A landscape with many valleys, sampled at points; each row gives a point and its height.
A ball rolls from a point to the lowest of its 2 nearest points, and stops where none of them is lower. Distance is the straight distance between rows; heights are no part of it.
<212> height 297: [138 180 157 128 184  51 104  84 134 120  92 130 105 136 133 129 168 143
 138 142  93 160 103 190  64 120 104 121 104 176  75 124  71 117 165 138
 139  84 132 167 101  45  93 180 117 154]
<367> height 308: [181 126  91 166 205  82  90  97 150 108 119 110 100 141 176 165 146 116
 159 100  95 103 125  93 150 123 141 109 114 135  87 108 115  88 136 151
  96 113  92 117  77  94 139 113 103 129]
<1146> height 215: [157 142 166 173  91 135 168 105 141 124 169 123 131 142 125 103 127 130
 146 110 117 154 202  73  58 105 128 134 102 106 143  99 185 150 143  88
 141 113 137 123 119 143 107 116 173 143]
<671> height 79: [124 154 182 115 145  70 189  98 118 120 148 157 109 137 156 135  98 129
 121 115 119 147 118 169 131 117 133  96 122 175  78 152  75 139 171 110
 157 128  91  89  94  83 130 125 167 119]
<1057> height 60: [ 82 159 164  83 158 117 101  80 126 126 165 128  94  86 147 149 153 113
 130 129 171 122 169 149  61 129  70 153 136 121 149 156 114 154 119  91
 118 160 130 100 194 142 157 118 121 137]
<158> height 344: [ 82 142 135  94 125 169 135  88  98 107 136 126 116 113 168 167 142 132
 112 126 183 169 142 113 112 105 152  98 158 169 150 108 123 168 142 114
 136 153 162 148 195 165  93 122 153 132]
<176> height 472: [168 141 131 105 131 112 145 130 140 154 143 162 149 124 120 161 110 164
 142 202 122 151  66  86  58 182  69 123 172 108 122  69 169 160 149  84
 143 112 171 210 183 120 130 173  67 145]
<248> height 223: [121 113 113 154 130  99 146 122 138 154 119 148 139 128 119 131 138 121
 132 125 132 142 117 191 115 150 131  91  58 175  72 161  70 127 180 138
 189 132 132 142 101 111  86 137 156 184]
<125> height 542: [110 110 169 163  58 143 119 171 107 157 141 107 149  92  57  52 159 128
  92 174 125 130 150 160 117 131 127 157 127  89 165 117 153 124 108 117
  80 137 140 169 180 170 132 168 129  96]
<466> height 311: [128 133 149 134  97 125 137 122 163 143 111 134 116  43 196 134 115 153
 129 115 136 202 140 140  45  82  91 137 138 160 161  99 173 149 131  83
 129 145 108 147 127 159  91 117 140  82]
<922> height 475: [139 197  85 112  82 145 150 165 126 156 138 155 138 129 194 126 119 112
 129 125 132 193 123 148 183 143 113 175 110 109 137 141 103 141 112 197
 144 104 121 189 113 147 105 106 117 135]
<322> height 68: [101 153  94 133 121 156 152 129 127 160 176 184 144 102  94 101 128 118
 128  84 174 161 134 151 127 131  94 150 119  92 112 110  54 158 134 119
 152 163 154 149 163 157 111 154 181 129]
<1031> height 142: [ 87 121 162 122  98  85 210  87 107 125 132 145 110 120 135 126 134 110
  80 105 125 149 162 175 158  93 176  87 137 182  93 119  94 151 174 104
 160 150 126  76  52 117 147 126 143 140]
<443> height 460: [241 148 137 119 141 129 130 136 142 154 148 158 139 126 162 132 137 159
 133 171  92 162  70  80  58 147  73 142 167 121 119 103 188 116 127  75
 124 117 128 205 114 126 127 167  96 124]
<732> height 44: [103  78  72 159 126 164 161 183  91 117 124 106 126 130  78 105 158 106
 157 148  68  87 168  87 165  75 217 126  92 105  86 141 132 135 108 152
 110 114 169 103 115 101  95 100 108 121]
<689> height 274: [116 110 139 130 145 134 150 100 139 114  94 110 126  98 116 145 109 138
 197  84 123  79 116 116 153 165 106 138 173 132 123 193 137 115  90 154
 101 138  76  58  95 118 130  85  86  84]
<751> height 422: [163 139  66 104 159 145  50 118 180 131 119 182 133 115 169 150 121 102
 146  92 151 149  84 129 145 123  96 156 143  74 179  88 131 155  91 111
 120 130 128 105 113 139 152  81 114 133]
<66> height 70: [ 97 170 154  91 159 136 103 129  88 131 127 103  67  90 153 155 141 137
 133  92 189 141 152 151  96 108  84 155 100 129 147 128 112 130 129 145
 134 160 134 125 189 102 127 135 108  99]
<1167> height 260: [130  88 136 138  97 149 150 131 111 152 160  95 154  85 163 150 102 125
 200 126 179 124 153 144  99 148  73 122 151 176 140 116 149 112 128 132
 146 140  98 117 195 175 131 155 114  64]
<1273> height 309: [146  80  89 173 122  90 143 208 119 113 148 152 179 158  51  95 123 115
 127 174  93 135  77 157 156 133 168 116  99 122 101  23 140 128 151 148
 106 130 109 101  99 129 163 132 146 127]
<1160> height 275: [147 102 119 128 102 130 129 136 122 130 123 155 156 151 101 121 115  95
  75 136 135 129 168 111 135  55 167 132 164 127 149 115 176 145 145  54
 113 101 153 153 102 172  90 144 178 181]
<111> height 198: [171 130 205  95 167 136 133  72 151  70 150 133 145 129 166 168 109 116
 132 142 135 111  82 136 161 144 146  81 185 152 110 106  77 115 132 110
 122 137  89  82 153 107 171 104 161 123]
<546> height 272: [149 160  90 162 113 114 192 122 177 155 158 155 162  83 122 148 147 118
 152  35  70 154 155  99 114 146 122 100 107 112 120  79 141 130 140 161
 115 104 108 136  48 110 148 123 132 128]
<939> height 284: [182 112 129 162 198 102 116 117 154 122 133  64  82 155 153 142 136 144
 163  87  86 112 169  84 134  95 104 116 107 155  85 122 124 103 156 151
 133 114 113 175  71  54 100 152  99 139]
<100> height 195: [177 105 156 166 146 115 102 117  91 105  97 104 143 173  73  90 155 126
 151 134  95 109 158 111 100  95 173 108 121 150  90  97 130  95 124 139
 158  97 153 134  85  65 105 151 110 146]
<1209> height 259: [162 112 120 164 133 114 120 103 123  90 108 114 169 204  94 132 153 113
 166 159  74  75  88 107 139 156 142  99 154 150  82 109  97 108 129 187
 107  81 125 140 130 108 129 166  92 119]
<799> height 488: [128 205  92 119  89 116 127 112 128 158 154 142 104 139 217 159 146 116
 121 186 148 156 131 137 138 170 122 126 114  86 152 161 124 151 117 147
 166 115 150 182 137 147 130 104  97 181]
<897> height 335: [124 141 153 160  80  95 117 153 148 157 108 127 111  81 150 115  69 147
 153 126 168 171 122 152 128 117 115 130 132 164 149  79 168 115 110  70
 138 132  85 155 145 191  96 142 156  77]
<1170> height 450: [ 95 156 117 145  75 143 111 163 153 150  90 130 106 155 156 112 109 118
 104 125 126 179 127 114 176 101 188 145  79 135 188 109 164 153 132 161
 144  95 129 108  80 133  92 105 142 149]
<207> height 613: [139  94 139 140 125 149 131 166 122 156 185 110 132  92  78  96 138 126
 128 127 105 143 138 136 113 156  85 146  89 134 110  83 102 131 158 166
  94 136 118 176 191 104 185 167 106  72]
<1110> height 386: [104  83  75 122 191 132  68  78 154  93  76 148 149 137  93 131 145 138
 133 111 104  73  94 138 136 131 143 135 134  96  95 130 105 118  88 124
 113 137 123  44  97 122 152  91 130 153]
<1045> height 230: [185  93 123 166 159 142  97 141 108 125  79 116 149 193  39  90 152 135
 160 163  73  79  99 111 111 152 150 136 132 158  92 110  85  87 117 179
 132 106 145 155  88  60 110 166  78 128]
<246> height 269: [125 158 160 145 181 104 114  80 126 122 116 103 108 145 139 143 162 130
 113 140 121 156 107 183  82 133 105 117  65 125 103 163  88 121 162 125
 114  88 170 131 129  82 116 150 135 172]
<902> height 256: [102 165 106 101 132 118 157  72  97 111 120 111 147  94 142 189 162 136
 191 123 165 117 125 129  93 175  62  94 181 109 141 150 141 135 123 153
 117 140 142 122 169 151 115 135  74 117]
<1071> height 597: [112 127 185 126 149  98 122  95  92  97 128  84 116 116 107 133 194 121
 139 163 121 108 149 168 117 137 127  70 107 192 111 102  79 106 143 173
 166 143 133 157 168  90 144 171  87 113]
<879> height 294: [ 72  93 123 128 112 170 110 113 144 174 119 147 131 122 171 128 146 166
 111  91 170 173 135 126  41 128 114  93  91 181 125 105 129 129 131 144
 147 128 150 113 163  92 114 132 149 141]
<137> height 181: [134  95  79 190 110 126 162 175 135 124 147 116 142 100  63  99  96 160
 144  82 161 138 114 153 178 141 117 111 111 104 110  57  88 143 139 127
  97 175  91 110 163 142  94 136 158  98]
<410> height 569: [128  85 193 115 120  99  92 152 121 111 132 105 161 148 110 101 139 150
 172 157 103  51 148 152  85 150 119 141 155 180 112 142 141  78  80 164
 105 129  69  92 153  95 178 178  93  76]
<106> height 281: [129 167 112  96 136 114 153  85  99  70 110 109 144 115 126 170 138 125
 145 138 157 108 123 121 160 116  97 135 179  94 128 162 106 127 132 136
 116 143 137 142 174 155 101 137 113  99]
<430> height 533: [109 101 184 105  91 117 127 157 126 137 148 131 158  82  54  96 145 119
  84 165 119  79 148 143 126 108 112 161 185  89 169 141 127 134 102  94
  99 172 134 187 185 183 159 152 110 101]
<899> height 389: [142  83 105 109 207  98  80  96 135  87  99 112 101 128 131 132 116  91
  77 154 101  71 104 163 203  82 161 125 145 112 104 162  68 113 127  81
 135 174 125 116 108 124 131 104 118 188]
<113> height 436: [171 124 100  94 136 153  83 134 183 152 138 179 161 115 200 160 115 131
 146 129 123 141  74 107 104 144 100 119 178 107 158 105 162 107 110  88
 158 128 121 132 128 137 163 133 111 114]
<1139> height 560: [ 97  65 161 163 131 137  72 157 114 139 114  91 140 136  68  69 146 127
 138 174 121  71 178 147  81 150 147 136 121 148 127 129 156  73  81 118
  87 118 117  63 119  94 200 167 108  95]
<1319> height 113: [125  67 120 122 139 156  98 196 161 186 116 125 131 137  73 100 117 168
  91 126 151 121 101 151 118 167 111 183 109 137 111 156 111  99 132 138
 110 128 140 156 185 117 115 129 125 141]
<1305> height 310: [ 86  92  92 138 113  93 159 193 150 122  82 114  96 126  99  85 101 138
 111 160  94 127  92 181 192 134 167 129  92 158 118 187 137 130 110 143
 121 148  73 107  77 143 103 100 149 134]
<978> height 419: [ 87 109 115 141  62 154 150 164 137 148 138 101  99 113 155 110  93 111
 137 147 183 143 145 127 203 153 164 114 150 165 161 125 151 127 108 145
 111 145  98 158 143 175 103 107 158 105]
<1271> height 258: [180 136 128 160 158 164 161 134  77 111 176 109 106 185  96 121 133  94
 157 106 122  96 129  94 157 133 142  97  64 127 106 107  97 122 175 169
 165  98 132 119 124  97 133 128 130 145]
<720> height 236: [ 77 108 108 103 146  67 122 191 129 116 102 178 134 186 116  82  90 125
  86 179  89  96  91 158 164 135 204 115 141 155 100 136 120  99 114  81
 133 146  92  66  94 147 171 104 181 126]
<569> height 248: [154 142 118 151 120 109 156  98 143 117  73 121 140  95 148 150 102 135
 179  81 136 141 107 120 131 141  81 146 163  86 115 172 169 122 112 153
  92 109 107  87 110 150  92  64 127  82]
<554> height 264: [105 163 105 124  99 154 148 143 147 171 122 153 117 124 183 135 103 149
 125  73 129 194 123 119 114 128 116 107 102 148 125 105 134 139 159 145
 169 108 139 143 113 103 125 124 161 116]
<1155> height 510: [181 127 134  89 101 212 111 123 116 124 163 146 162 148 138 119 162 136
  86 168 155 108 148  77  79 101 137 146 184 104 168 150 149 127  86 109
 110 132 141 169 171 187 118 137 142 152]
<812> height 327: [179 190 195 119 156 138 120 113  90  88 104 109 123 158 106 130 144 159
 162 135  95 130  88  95  73 105  97 118 150 148 130  50 141 141 167 154
 140  80 182 144 150 104 115 175  74 105]
<187> height 413: [124  53 111  92 165 100  77 113 159  93 115 131 128 121 156 129 170  80
  60 193 113  81 113 170 173 115 162 106 105 149 112 164  81 103 131 130
  95 156  98 133 133 128 156 123 126 171]
<905> height 329: [166  42  81 171 153 113 140 181 141 128 158 153 154 135  66  96 121 123
 104 130  97 151 127 147 128 141 158 121  67 136  62  56 120 139 184 141
  93 118 116 104 134  92 136 117 158 167]
<165> height 367: [110 155 126  91 125 189 142  91 102  80 120 118 130 133 122 139 112 129
 112 128 199 161 169  86 172  92 205 127 177 149 195  98 140 156 144 106
 140 129 141 114 136 183  91 113 138 132]
<927> height 463: [ 73 162  75 150  79 137 133 173 101 148 107 120 120 102 127 116 111 109
 111 108 119 167 140 158 204 112 153 174 100 101 145 120 136 140 107 170
 118 115 157 163 110 129 102 138 126 124]
<1192> height 588: [105 172 184  99 151 104  84 106  88 114 107 103 149 104 122 159 161 143
 164 161 156  85 115 177 109 130 121  86 152 139 144 112 104  82  93 147
 159 142 139 145 158 109 154 189  61  99]
<245> height 222: [152 112 115 127 128 165 140 171 105 122 173 128 118 181 130  94 134  99
 125 138 161 113 122  91 173 116 167 105  95 159 104 120  76  95 165 159
 135 117 115 119 176 130 124 143 173 127]
<73> height 226: [155 120  94 121 135 143 115 134  94 125 130  93 100 120 172 139 117 108
 128 123 128 145 142  97 155  94 105 138  99 122 113 117 124 105 162 166
  95  93 154 180 160 119 117 143 122 115]
<1276> height 304: [104  93 146 107 127 130 175 108 163 103  95 121  99 101 136 110 142 185
 114  86 113  88 131 150 139 151 131 121 128 135  93 218 134 121 100 158
  97 135  66  56  79 111 153  62 119 123]
<1318> height 189: [104 112 137 127 104  91 177 151  81 113 128  97  97 125 111 118 130 121
  91 112  98 120 187 119 162  75 181  91  95 176 126 112 152 122 154 132
 170 143 131  95  43 101 138 138 112 142]
<256> height 206: [115 201 135 127 126 170 154 115 110 138 151 133 128 176 156 156 121 169
 136 108 133 148  99 101  84 192 112 134  95 105 149 147 127 163 138 163
 165 126 169 113 170 113 146 107 110 159]
<1185> height 315: [106 157  92 150 119 129 152 109 125 138 147 147 132 134 100 116 132 128
 169  49 132 123 156 104 137 160 131 117  82 100 120 122 119 126 122 151
 131 148 129  52  96 145 165  85 171 101]
<1107> height 287: [206 140 167 137 175 141 146 138  92  84 156  97 103 145 126 155 114 115
 130 128 113 106 119 113 185  83 153  88 108 139 103 122 100  89 160 128
 163 104 109 132 110  83 111 148 141 168]
<1010> height 104: [102 166 114  93 182 116 133 151 150 137  96 130 107 128  93 133 131 178
 109  53  75 123 137 111 119 121 128 155 106 115 113 178 132 116 108 164
 146 146 147 109  70  80 166 126 103 106]
<1210> height 145: [119 150 207  99 140  91 141 109 117  96 117 133 121 131 149 151 101 136
 114 165 141 131  95 164 135 150 143  97 148 152 104 151  80 126 151 127
 130 110 101 105 175 107 124 111 155 130]
<29> height 293: [112 176  99 156 135 119 141 107 145 134 114 137 145 106 129 162 151 128
 190  39 125 131 139  89 109 155 126  90 133 148 120  95 121 104 119 179
 119 113 128 102  90 136 137 115 100  72]
<1363> height 175: [145 163 137 125 165 152 104 137 142 134 151 112  88 161 171 159 131 153
 121 118 113 151 109  89 135 156  96 146  93 132 165 149 163 146 155 137
 153 120 144 133 131  87 137 119  94 161]
<1189> height 224: [ 88 110 108 129  73 130 181 140 123 159 172 133 148 119  99 123 157 114
  67  89  76 155 190 110 135  85 182 100  80 140 127  95 164 146 153 139
 170 145 159 130  40  95 167 137 131 159]
<351> height 234: [ 83 207 107 128 107 122 159 131  95 172 124 156 120 175 150 158  83 144
 147 116 162 173  88 113 130 160 118 147 115 131 147 108 110 160 167 143
 180 126 170 137 176 138 129 127 136 108]
<423> height 399: [ 79 113 112 150  60 128 146 150 100 148 133 102 116 127 145 121  91 119
 118 188 179 136 154 139 179 143 135 125 129 140 150 125 127 128 143 119
 125 123 152 216 198 212  88 149 145 140]
<1274> height 257: [174 138  99 117 187 100 125 146 108 140 140  99  72 120 183 149 142 136
 149 101 101 142 150  98 136  92  62 124 112 147  78 124 117  99 177 132
 113 113 145 224 106  76 114 172 103 111]
<967> height 307: [166 172 171 101 141 117 138 126  78  85  99 125 168 153 123 144 141 166
 135 147 128 131 103 104  99  83 108 115 170 108 110 133 144 131 137 148
 138 105 160 153 164 127 101 156 112  84]
<485> height 177: [ 67 136 106  80 153 110  62 149 130 154  88 126 116 116 146 160 114 134
  94 134 137 138 123 136 130 138 118 157 133 121 146 129 157 122 129 146
 102 125 198 143 167  81 179 129  70 126]
<764> height 93: [123 103 148 127 148 155  63 112 171 119 139 116  95 134 151 140 125 112
 104 124 151 136 142 138 131 137 104 165 116 110 205 162 174 200 124 111
 112 137 106  96 114 138 137  61 100 187]
<170> height 334: [154  94 125 152 195 135  94  92 141 102 142  85  77 125 147 144 140 119
 150 127 121  75 145 118 173 141 166  90 103 127  81 146 105  83  94 148
 125 139  84  81 106  88 140 116 107 146]
<407> height 250: [124 155 101 130 134  97 147 104 150 163 143 154 146 112 155 155 154 102
 110  79  77 170 143 107 129  89 144 102  93 115 116 109 147 139 164 126
 147 122 139 135  30 102 177 163 127 149]
<299> height 500: [135 197  88 120  63  89 170  83 128 136 149 136 147 108 207 150 124 108
 130 139 112 174 144 148 142 141  97 132 160  91 152 139 155 136 112 107
 147 128 152 180  93 187 128 118 129 121]
<310> height 321: [148 196 198 140 146  85 133  93 113 114 112 139 118 143 123 130 182 138
 168 164  81 158  86 147  30 142  80 120 122 141 119  95 109 142 149 161
 139  73 129 157 129  85  78 168  91 116]
<8> height 247: [149 132 145 137 103 127 147  95 109 115 130 114 137 141 139 145 124 133
 114 134 150 160 157  81  80  88 136 132 148 117 158 121 201 189 147  60
 119 118 179 136 122 185  78 151 158 187]
<233> height 144: [172 115 180 139 108 154  99 135 164 133 151 124 112 156 144 113 117  93
 102 134 144 129 162  92 138 135 145 201 167 131 198 134 176 177 114  97
  99 133  85  96 146 182 124  57 138 150]
<116> height 173: [107 119 123 156 128 155 124  99 153 153 126 172 168 144 110 130 149 146
 121 145 142 168  90 168  34 156 103 106  83 127 110 145  90 158 167 115
 173 127 160 148 137 123  65 149 163 177]
<904> height 176: [127  88 131 113 139 174 114 167 105 152 155 116 104 174 150 126 129 134
  86 130 166 113 118 114 124 146 135 127  95 150 120 149  93 116 156 143
 128 112 130 151 201 100 107 106 148 172]
<577> height 221: [ 77 141 100 115 118 201  74 108 116 147  99 147 147 172 136 153 135 105
  96 144 163 115  94 112 141 128 180 100 152  96 173 134 151 122  81 121
 148 149 201 111 131 123 145 133 117 142]
<1143> height 320: [ 73 137 123  87 128 164 125  89 107 143 155 138 119 100 198 160 147 130
 109 138 165 176 128 123  42 150 110 108 130 177 120 129 107 175 149 146
 126 130 157 131 202 107 109 109 117 139]
<894> height 550: [ 99  93 177 169  91 149  78 146 132 157 124 110 149 121  42  81 142 119
 115 177 110 104 148 160 101 160 121 156 104  90 165 139 175 113 100  91
  92 130 152 112 127 159 186 139 118 116]
<515> height 337: [ 78 132 103 114 147 107 128 109 121 117 147 137 100 147 132 127 112 118
 108  89 119 106 170 122 177 145 158 120 107 121 129 137 115 118 112 124
 129 180 110  71  99 130 193  86 155 111]
<953> height 435: [ 99 122 134 137  85 134 121 156 132 158 101 116 107 149 146 118  89 142
 137 146 133 139 117 136 160 154 155 145  98 148 161 158 170 112 128 148
 118  97 101 131 162 146  89 114 139 118]
<489> height 277: [122 134 104 128 160  94 124  99 173 161 152 151 103 128 141 137 137 129
 100 104  91 148 137 143  99 142  94 131  74 110 106 161 106 127 164 102
 129 124 162 155  73  83 154 144 155 171]
<717> height 261: [143 191 139 139 139 143 107 146 115 141 167 115  81 168 199 111 121  97
 116 137 170 123 138 114 165 138 164 112  66 145 147 116  93  95 126 121
 146 126 113 112 170 139 140 131 176 133]
<635> height 122: [109 117 168 117 146 162 112  97 162 137 179 164 136 110 154 141 165 135
 147 106 141 124 142 135  37 156  84 123 131 137 138 170 136 152 122 110
 138 139 106  84 157 112 167 102 140 136]
<494> height 228: [118 155 123 104 134 130 134 118  83 164 160  95 158  76 152 166 133 150
 220 123 205 104 145 136  56 174  50 127 165 140 150 139 129 119 105 127
 174 135 124 120 173 166 134 184  68 110]
<903> height 246: [160 133 175 108 143 154 173 107 102  50 146 108 117 132 112 151 115 114
 132 128 159 103 122 112 198  96 200  79 158 145 101 108  87 107 137 142
 138 130 106  67 111 118 130 102 163 129]
<229> height 383: [ 87 144 138 133 125  87 105 127 118 100  97 133  83 136  72  88 119  68
 115 132 120 117 137 151 204 103 148 179 139 103 167 137 111 175 113 105
 103 150 126  89 118 195 133  82 163 127]
<1138> height 498: [187 142 154 109 132 201 101 161  93 170 131 144 127 179 132 107 121 145
  94 191 164 110  93  72  84 129 144 161 165  87 168 149 121 109  82  92
 110 118 147 167 156 140 132 152 123 159]
<1076> height 183: [112 124  82 132  71 122 169  92 117 113  86 154 150 124 157 140 114 112
 113  92 127 143 139 119 177  78 161 127 156  79 127 150 156 158 106 118
 112 109 140  81  38 129  90  90 143 140]
<932> height 98: [120  61  99 195 129 149 123 166 111 133 120  69 114 139  46  79 131 147
 151 128  72 105 172  87 130 108 150 129  86 104  75 133 145 118 124 159
 109  83 156 133 119  75 110 111 110 132]
<743> height 182: [163 146 175 144  70 131 133 118 154 136 172 125 111 121 162 102 124 123
 115 130 112 141 170  99 102 105 112 167 129 101 178 145 172 151 108  96
 129 126  94 144 128 181 131  93 140 134]
<308> height 140: [ 95 111  62 133  58 142 144 133 171 132 129 157 143 113 112 104 125 103
 116 122  84 119 173 105 204 101 183 139 123  72 130 114 144 160  71 128
 122 115 120 122  50 147 125  84 160 150]
<906> height 361: [130 101 103 144 200 126  84  81 135  71 110 117 119 155 130 145 136 112
 135 128 129  85 108 166 164 137 149  88 101  95  90 158  59 102 124 126
 129 137 114  74 122 108 140 105 159 178]
<1334> height 485: [169 148 145  97 131 145 148 149 121 156 131 175 172 158 105 133 102 152
  94 197 159 139  65 101  93 133 113 156 159  92 141 106 113 138 135  83
 152 147 163 197 178 145 134 178 122 116]
<1169> height 606: [125  84 167 125 148 146 123 148  93 125 144 103 124 110  67 115 180 120
 113 149 111 107 159 133  76 123  96 108 100 186  99 108  88 118 167 170
 134 141 162 181 180  96 153 156  98  80]
<491> height 285: [180  75  98 164 116  95 143 154 131  91 118 153 193 157  68 121 130 112
 169 138  96 107 101 103 163 128 160 103 137 134  69  50 120 123 133 170
 123  98  90 133 104 122 101 158 130 119]
<452> height 138: [ 90 135 146  88 140 157 103 122 152 119 124 106 103 111 152 181 139 142
 113 121 128 129 131 137 130 153 104 147 128 121 189 178 191 161 124 150
 113 128 156  97 141 104 147 102  65 170]
<135> height 356: [ 85 155 127 129  70  61 137 153 132 147  94 139 130  86 134  88  76 133
 119 120 139 176 137 175 153 126 114 151 164 111 142 102 132 133 117  73
 102 135 134 160 140 189 130 135 186  87]
<174> height 336: [125  48 125 129 103 127 158 153 149 107  90 140 123 107 112  93 119 143
 138 137 147 112 100 132 169 127 143 134 131 134 104 165 132 137 101 153
  90 149  57  68 106 122  91  65 152 110]
<329> height 387: [106 147 123 120 106 140 128  97 114  99 123 123 103 130 119 138 119  86
  98 110 169 129 173 107 180  97 151 164 160 116 178 134 150 166 117 112
 100 153 146 131 124 183 131 111 148 106]
<58> height 579: [123 103 187  93 146 144  84 126 108 103 129 100 143 120  99 127 145 125
 139 164 144  66 136 121 119 105 125 121 148 145 143 135 135  90  91 140
 121 140 108 121 166 116 140 187  89  85]
<837> height 362: [ 83 135 121 141 110 105 132 160 134 130 143 113  68 147  86  99  76 102
 132 121 157  93 152 144 198 165 138 167 138 127 174 158 110 139 108 101
 130 188  97  81 136 168 152  95 155 100]
<1144> height 306: [171  71 125 145 110 124 132 126 135 114 119 126 182 108  99 113  95 138
  98 149 118 119 105 121 144  87 133 118 166 108 110 139 152 121 122  57
 122 118 144 217  99 156  66 175 149 155]
<722> height 95: [122  84  55 154  98 154 152 142 120 101 144 126 142 106 106 115 155  76
 114 158  93 110 150 104 193  98 202 128 115  89 119 112 146 136  97 185
  97 125 129 133  98 131 122 109 132 118]
<361> height 130: [124 133  62 126 109 155 115 135 136 121 156 140 153 105 115 123  88 131
 126 100 193 140 121 157 180 130 118 145 155  92 120  88  66 136 116 108
 105 166 122 151 162 184 111 143 168 107]
<530> height 448: [222 134 132 129 151 126 114 125 192 131 139 143 142 100 190 145 148 114
 158 136  78 137  73 118 101 135  70 129 165 111 151 119 179 105 116  73
 137 121  83 163  81 154 129 133 101 108]
<261> height 407: [116 149 117  81 166 139  86 125 171 113  71 171 143 122 115 130 134 141
 139  86 102 113  68 120 140 107 114 135 136  70 159 153 115 158  99 122
 141 132 122  82  86 129 153  88 110 142]
<835> height 276: [122 146 143  92 124  77 137 164 145 117 103 153  87 171 141  91 108 123
  75 158 124 114  92 185 200 129 176 128 111 161 134 191  99 119 130 106
 128 123  82  82  90 130 128  91 180 169]
<1032> height 128: [ 98 128 124 142 110 144 152 102 132 143 129 166 173 135  79 139 159 134
 134 122 156 136 102 150  71 166  96 119 110 105 123 123  79 139 143 141
 153 156 180 131 177 140 127 149 136 122]
<278> height 200: [125 155 125 134 121 137 113 125 108 157 141  93 171  89 182 166 122 148
 185  98 152 135 143 157  36 179  62 137 159 137 163 144 199 105  98 130
 157  92 148  95 143 148 145 148  96 122]
<1211> height 49: [117 125  97  97 161 157 119 161 153 166 104 125 133 127  79 135 132 176
 108  97 112 115  98 133 119 161  94 172 101  76 115 194 125 108 115 151
 122 126 162 159 131  82 135 121 108 144]
<648> height 167: [120 167 125 104 126 155 109 100 170 150 133 136 153 112 174 126 127 159
 159  61 136 121 139 167  39 159  67 128 133 125 156 186 174  97  92 108
 146  93 109  50 109 133 178 105 121 122]
<599> height 286: [167 108 156 140 104 159 159 112 152 143 173 125 138  40 164 127 113 107
 170 114 163 147 158 151  73 138  80 145 131 165 170 103 162 152 139  99
 147 161  70 119 149 178 111 114 123  98]
<91> height 378: [ 87 160 146 115  86  56 148 157 118 161 125 143 103 125 124 102  96 103
 112 169 179 158 159 167 154 128 134 166 149 150 140 126 107 144 170  97
 121 135 117 193 201 181  95 143 176 123]
<865> height 151: [121 148 117 101 173  69 167 153 132 127 100 165 104 127 130 147  83 157
 112  68  84 129 121  95 169 104 147 154 136 142  82 118 129 128 137 140
 139 156  94  93  38  97 159 116 134  98]
<958> height 152: [125  85 154 179 117 159  97 144  82 111  87  70 125 163  45  70 154 122
 135 186 101  90 157 110  98 112 167 113 124 156 108 133 145  99 102 131
 117 109 177 127 154 101 100 145  85 118]
<421> height 219: [169 157 111 135 104  86 196  98 135 121  86 136 135 144 193 150  93 138
 142  92 121 162 110 121 135 117  93 141 186  97 112 178 150 134 143 106
 126  92 127  92  63 136  85  77 138 135]
<75> height 333: [151  74 106 123 146 122  95  98 168 116 108 118 149 110 125 155 132 143
 119 156 106 106 107 111 139 116  81 113 166  91 120 155 161 121 115  75
 122 164 123 198 102 125 112 149 112 159]
<715> height 196: [126 102 128 129 153  64 140 158 101 102 108 136 127 171 123 120  73 142
 126 132  80  94 111 106 160 121 171 148 149 142  69 117 124  96 114 123
 107 134  94  79 109 118 162 124 150  80]
<412> height 522: [147  94 144 104  99 184 108 161 149 136 178 144 160 100  90 104 134 127
  73 154 152 112 136 103 145 101 155 166 194 125 169 113 145 140 108 100
  77 146 119 190 183 175 136 154 152 118]

Call two points neighbours if one is among the 2 nearest of the other. Go from one point of each pair to the other, from neighbour to neighbour, staying as low as possible. Name the highest point that can't be avoided.
<732> and <1057> -> <174>
<246> and <671> -> <489>
<671> and <1211> -> <1107>
<1057> and <246> -> <1143>
<764> and <1211> -> <485>

For each start below, name the point where the ball stops.
<953> -> <1057>
<329> -> <764>
<1276> -> <732>
<75> -> <764>
<412> -> <1211>
<812> -> <1057>
<905> -> <732>
<261> -> <1211>
<1273> -> <732>

Write out the way that a ball takes from each point below.
<922> -> <927> <1170> <953> <978> <423> <91> <135> <897> <466> <599> <1167> <494> <278> <648> <635> <1057>
<894> -> <125> <430> <412> <1155> <1138> <1334> <176> <443> <530> <113> <751> <261> <1110> <906> <170> <367> <939> <1274> <73> <904> <1319> <1211>
<174> -> <1276> <689> <569> <421> <1076> <308> <722> <732>
